Points on a hilly landscape, in no order, each with its height.
From any point a ball rolls to the lowest of the 2 points nearest to it. It stops when none of these is lower. Distance is the straight distance between rows; heights are no part of it.
(310) h=446: [ -2  -1  -2 -44  -7 -56   1   5  31  15  27  50  39   2  75 -17 -32  13
 -10  39 -23  40]
(140) h=391: [  3  24   5  -7 -30  43  58  19  22 -12  53  -6  -2   0  21  13 -11  67
 -18 -35  39  20]
(177) h=167: [-22 -20 -42 -21  33 -81 -57  16 -35 -32  26 -15 -21 -58 -82  21  16 -21
 -52 -40  22  37]
(631) h=643: [  1  69  29  25 -15  53  59  13 -36 -15  14 -61 -23  33 -35  -5  -6 -15
 -25 -57  24   2]
(472) h=579: [  7 -40  -4 -47 -12  13   3  -2   0 -11 -16  50  43 -41  23  18  56  26
  30  22 -15  28]
(793) h=75: [ 16  26  35 -19 -29  62  36  15 -40 -17  27  17  32 -25 -19  42  35  15
  -1 -66  26   0]
(36) h=235: [ 26  30  48 -42 -16 107  29  16 -20  14 -14  10   8 -46  -9  53  45 -11
 -13 -44 -11  19]
(313) h=255: [ 36 -95 -46  -1 -23 -57 -39 -37 -23 -34  23  63  34  53 -53  25  34  10
  -8 -43 -51 -18]
(749) h=216: [ 12 -56 -12  26 -13 -65 -38 -32 -18 -17  35  57  37  42 -21  -5  13  21
  29 -37 -26 -25]
(49) h=318: [ 16 -26  -3  -2   5 -59  -6   0  41  14   3  50  23  56  68 -31 -13  22
  41  69 -22  34]
(627) h=314: [  2  16  23 -19  24  50  -7  42 -65   1 -30 -50   1 -39 -59   5  45 -36
   8 -35  27 -16]
(837) h=331: [ -2  16 -24  -4 -24   6  23  22  38 -13  74   9  11  -4  47  -8 -48  73
  19 -11  35  41]
(657) h=628: [-20  45 -17   8  37 -29 -20 -16   5   6 -15 -38 -39 -15   1  -7 -28 -34
 -25  61  41   2]
(457) h=388: [  4  29 -22   1  -8  -1 -15   2   0   2  31  31   5  -9   4  19   1  19
  19  -9  26 -31]
(863) h=14: [-23   2  24  64 -16  17  -2 -10  44  32 -44  -3 -38  13  18 -32 -61 -12
  38  72 -23 -43]
(250) h=523: [  3 -15  69 -19  13  27  49 -12  21  19  -5  11  43 -10  27   1  14  10
  34  10  13   4]
(556) h=354: [  0 -39 -46  -8 -13  29 -35 -19 -31  -2  46  59  32  -9 -20  40   9  21
  12 -57  25 -34]
(756) h=596: [ 28 -50  49  -6 -12  61  20  48   8  12 -25  13  58  45  65 -36   9  -6
  62  33 -23 -24]
(879) h=164: [ 44  -7  -4  33 -26  33 -14  22 -35 -10  25  56  41  44   3 -28 -32  28
  75 -42  17 -47]
(629) h=472: [ 10 -42 -45  -5  -4 -48 -76   2 -33  10  -8   8  -1   7 -18   8  65 -13
  10 -10 -26 -23]
(848) h=378: [-10  -8  49 -22  16  16  27 -13  -8   5 -33 -78 -73 -35   0  35  43 -49
 -96   5  14  33]
(214) h=619: [  8  28  15   2  13  39  36  12 -29 -24  13 -57 -41  -7 -46  12  42  10
 -47 -51  47  21]
(46) h=123: [ 11 -14  -1  54 -36   0  -9  17   1 -26  29  20  22  60  34  -9 -12   9
  61  -4 -37 -59]
(798) h=281: [-20 -16  72   4  -2  39  24  -6  54  23 -27  15 -36 -12  58 -29 -95  26
  -8  66  12   1]
(345) h=704: [ 16  81  48  25  13  58  26   2  -3  22 -44 -49 -45  23 -39 -44 -56   0
  12   1  16 -12]
(672) h=495: [ -3 -42 -45  25  38 -70 -63 -14 -23   1  -2 -40  11   9 -21   1  39 -44
  22 -29 -24 -23]
(210) h=400: [-18  28  55  20 -17  54  52  -6  41   3 -25   1 -64  -4  29  -9 -82  10
 -45  55  35  -2]
(375) h=463: [ 11   4  49 -31   1  45  61  21  36  12  19   7  27 -18  56  10  -5  30
   7   0  43  36]
(737) h=535: [  7  13 -39  36  28 -28 -15 -40  -4  14  -4 -41  -7   3  -8 -32 -24   2
  48   5  -8 -33]
(579) h=565: [ 23 -13 -88  20  23 -53 -20 -23  42 -19  -5   2  14  32   2 -28 -19   7
  23  18 -22 -47]
(561) h=405: [-16  -5  70  13  35  37   3  16 -10  25 -49 -71 -55  -3  -4 -38 -56 -67
  -5  25   9 -53]
(354) h=351: [ -6  35  81  -7 -14  37  12 -26 -22  48 -26 -13 -11  11  36 -22 -30 -14
 -14  31  17 -15]
(767) h=502: [-42  48  -6  -2  -6 -58  36  -5  34 -20  20 -19 -26 -22 -13  25  -3  -3
 -78  -3   1  20]
(483) h=130: [ 14 -34  12  27   3  45  21  48  34   8   3   1  29  42  77 -42 -67  30
 106  32  -8  42]
(745) h=558: [  8 -71   2 -42  -3  -3  16  18  23   3  -2  42  51   1  81   8  38  -3
  37  40 -24  38]
(534) h=365: [ 52 -65 -47 -33  -7 -66 -17   3   8 -13   8  52  43  54  27   0  70  24
 -15   6 -76  20]
(728) h=481: [-23  43  36  19  -6  26  65  -2  19 -12 -12 -30 -50   7   6  10 -19 -22
 -56  33  41  -6]
(687) h=424: [ -3  11  37 -12   5  22 -17 -14 -32  44 -21 -16 -14 -11  35 -10  24 -20
   3  36   2 -31]
(794) h=383: [-13 -49 -77 -36  -3 -43 -71 -21 -26   3  24  65  16 -50 -67  44  11 -18
 -52 -63 -62   6]
(821) h=326: [-13  31 -28  -4 -34   1  16 -14 -22 -22  58  16 -32   9 -39  42   6  42
 -75 -58  51  31]
(755) h=224: [ 33 -43 -36  26 -16 -61 -18  22  34 -23  31  53  36  80  38 -24 -15  48
  51  15 -33  22]
(918) h=145: [-38 -21  25 -34  41 -37 -10 -11  16  36 -36 -17 -18 -45  -8  -1  44 -31
 -63  48  -9   9]
(443) h=295: [ 45 -47 -58   0 -12 -75 -22  10  31 -29   9  37  42  91  38 -27  10  33
 -12  22 -75  17]
(18) h=323: [ 18 -66 -66 -26   3 -51 -52 -39 -18 -23 -13  71  44 -15 -57  30  34 -15
 -12 -51 -92  13]
(757) h=362: [ 14   8  52   5  25  57  -1  17  -7  33 -57 -45   4  13 -17 -57 -35 -56
  15  16 -14 -75]
(731) h=171: [ 27 -58  -5  13 -21 -28 -21   4   4 -15  28  55  41  67  35   1  23  32
  51 -13 -11  -4]
(762) h=375: [ -4   0 -26 -37  11 -87 -24   1  28   2  15  27  30 -14 -18 -24  23  21
 -28  -2 -47  -1]
(736) h=292: [-35   0   5 -38 -12   3  14 -26   0  20 -25 -44 -48 -50  14  30  55 -28
 -86  23  -2  40]
(150) h=438: [-26  31 -15 -18  -1  -5  21   4  20  -6  22   2   3 -35   1  45  35   2
 -34  -6  11   6]
(622) h=220: [-18   1 -35 -14  14 -19 -46  -4 -57 -31   7 -16 -19 -59 -62  49  39 -18
 -22 -35  35  31]
(301) h=439: [ -3 -27  -6  -2  -2 -28 -38   2 -11  10 -24  -2  -4  13  28  -8  53 -13
  18  41 -31 -45]
(626) h=590: [ 33 -86  11 -19   7  22  12  43  32  -7  -3  25  47  45  91  -3   3  -5
  59  48  -9  13]
(101) h=133: [-32 -48  37  33  -7   1   5 -17  66  25 -50  21 -25   7  51 -26 -70  10
  11  76 -32 -38]
(659) h=669: [ 34  70  27  13  -9  70  50   5 -13  -9   7 -37 -16  17 -11 -28 -44  14
   2 -35  33  -6]
(549) h=547: [-25  41 -28  10  10 -63  10  -6   5 -34  28 -55 -45 -12 -48  11 -13 -17
 -55 -25  25  17]
(127) h=597: [  4  15 -13   1  -5  23  41  12 -29 -50 -12 -71 -54 -11 -43  32  66 -34
 -67 -42  30  53]
(885) h=520: [ -2 -37 -39 -30 -17 -18 -29 -28  -8  -6 -26  56  45 -43  -7  30  77  -3
  22  19 -52  28]
(820) h=564: [-26   5   3 -33   1 -41  17 -29  42  21  -8  16   3 -18  63 -21 -50   4
 -40  69  -7   4]
(850) h=232: [ -9  -8   2  -1  -4  11   7  32  43   9  37  16   2   6  85 -20 -73  33
  61  40   6  36]
(8) h=436: [-17   6 -42 -32  -8 -78 -14   3   8   0  44  46  12 -29 -35   2   3  30
 -40 -45  -6   1]
(231) h=732: [  3  63  22  57   5  37  24  -9  -1  -5 -30 -96 -75   3 -47 -23 -68 -10
   3   0  14   9]
(371) h=275: [-24  -1 -51 -12  -7  -7   4 -24 -39 -24  19  22 -12 -32 -69  67  30   2
 -60 -73  34  29]
(355) h=393: [ 25 -19   7  -2   9 -24 -14  -6  17   3 -21  30   3  41  49 -26  -2   1
  25  76  -5 -34]
(144) h=451: [ -9  31  85   1  -1  48  50   3 -20  -4 -43 -46 -59  -5 -20   9  16 -50
 -65  11  35   2]
(753) h=512: [-14  -8 -49  30  42 -40 -41 -30 -14  12  18 -52   9  -4 -31  -4   7 -12
  17 -35  18 -12]
(836) h=274: [  5  -6 -12 -28  18  26 -51   3 -76  -7 -11  -8 -14 -46 -58  32  42 -35
  13 -30  19  -8]
(191) h=244: [ -8  34  43 -15 -10  55  -5  44 -48  30  -9  -2  22   5 -50 -26  16 -12
  26 -24  12 -33]
(272) h=242: [  9  46  49  26 -23  49   3   1 -12  43 -11   5   6  33  40 -39 -47  24
  43  28  16  -2]
(901) h=330: [-20 -17 -53 -28 -32   5  -2 -29 -13 -26  12  55  17 -62 -44  64  41  11
 -33 -54  -4  29]
(356) h=571: [ -6  17 -37  28  11 -35  24  22   2 -46  27 -84 -76  17 -31  28  17 -33
 -84 -44  37  52]
(785) h=644: [ -5  28 -15   9  -4 -43  -6 -53  37  23  -6 -10 -14  -1  49 -24 -74   8
  10  52 -31   8]
(484) h=321: [ 30 -26 -12 -13 -11  42 -41  -5 -70 -15  -9  33  21 -28 -36  35  49   1
  38 -47  -5 -43]
(119) h=307: [ 11  16  33  15  27  17 -27  29 -28  24 -31 -30  15  27 -43 -46  10 -32
  56  -6 -10 -55]
(678) h=417: [ -9   9 -35 -30 -26   4 -32 -30 -23 -39 -10  64  12 -84 -30  55  38   3
   1 -25 -56  39]
(857) h=577: [-36  17  16  18  23 -21   6  24 -16 -26   8 -86 -25 -37 -43   6   4 -53
 -15  -2  53  24]
(685) h=231: [-16  63 -29  58 -21   6 -12 -16  56  23  14 -12 -23   1  -3   1 -60  46
  25  -4 -10  13]
(96) h=282: [-23 -15   6 -16  28 -89  -6  -7  45  30 -30   8  23 -13   1 -31  25 -10
 -31  39 -43  -6]
(233) h=141: [  0  41  20  55  -2  33   0  -3  45  37  -9  -4 -15  20  21 -22 -42  23
  54  22  -9 -11]
(330) h=599: [-37  25   0  43  42   7  -9   5 -27   6 -21 -69 -22  -7 -25 -19 -20 -45
   8  31  53   1]
(252) h=125: [-15  77 -37  44   1   2  19 -25  40 -12  29 -21 -36  10 -11  15 -58  17
 -12 -15  24  -1]
(840) h=570: [ 27 -10  25   4  23  58  39  22  14   9  -7  20  73  26  25 -39  -8   5
  68  12   1 -34]
(903) h=173: [ 15  24  15 -34  -1  71  20  44 -41   3   0  30  45   4 -18  -3   3  20
  26 -39  34 -18]

Call two points neighbours if one is among the 2 nearest of the other. Go from one point of each pair to the other, from neighbour to neighbour, staying as low as possible. Name the highest point that can't be avoided.
(49), (745): (472)
(177), (793): (627)
(252), (233): (685)
(252), (49): (301)

Two balls start at each pair of points below. Name the first point that both come to, or write none.
(857), (214): (549)
(561), (250): none
(356), (330): (549)
(756), (659): none
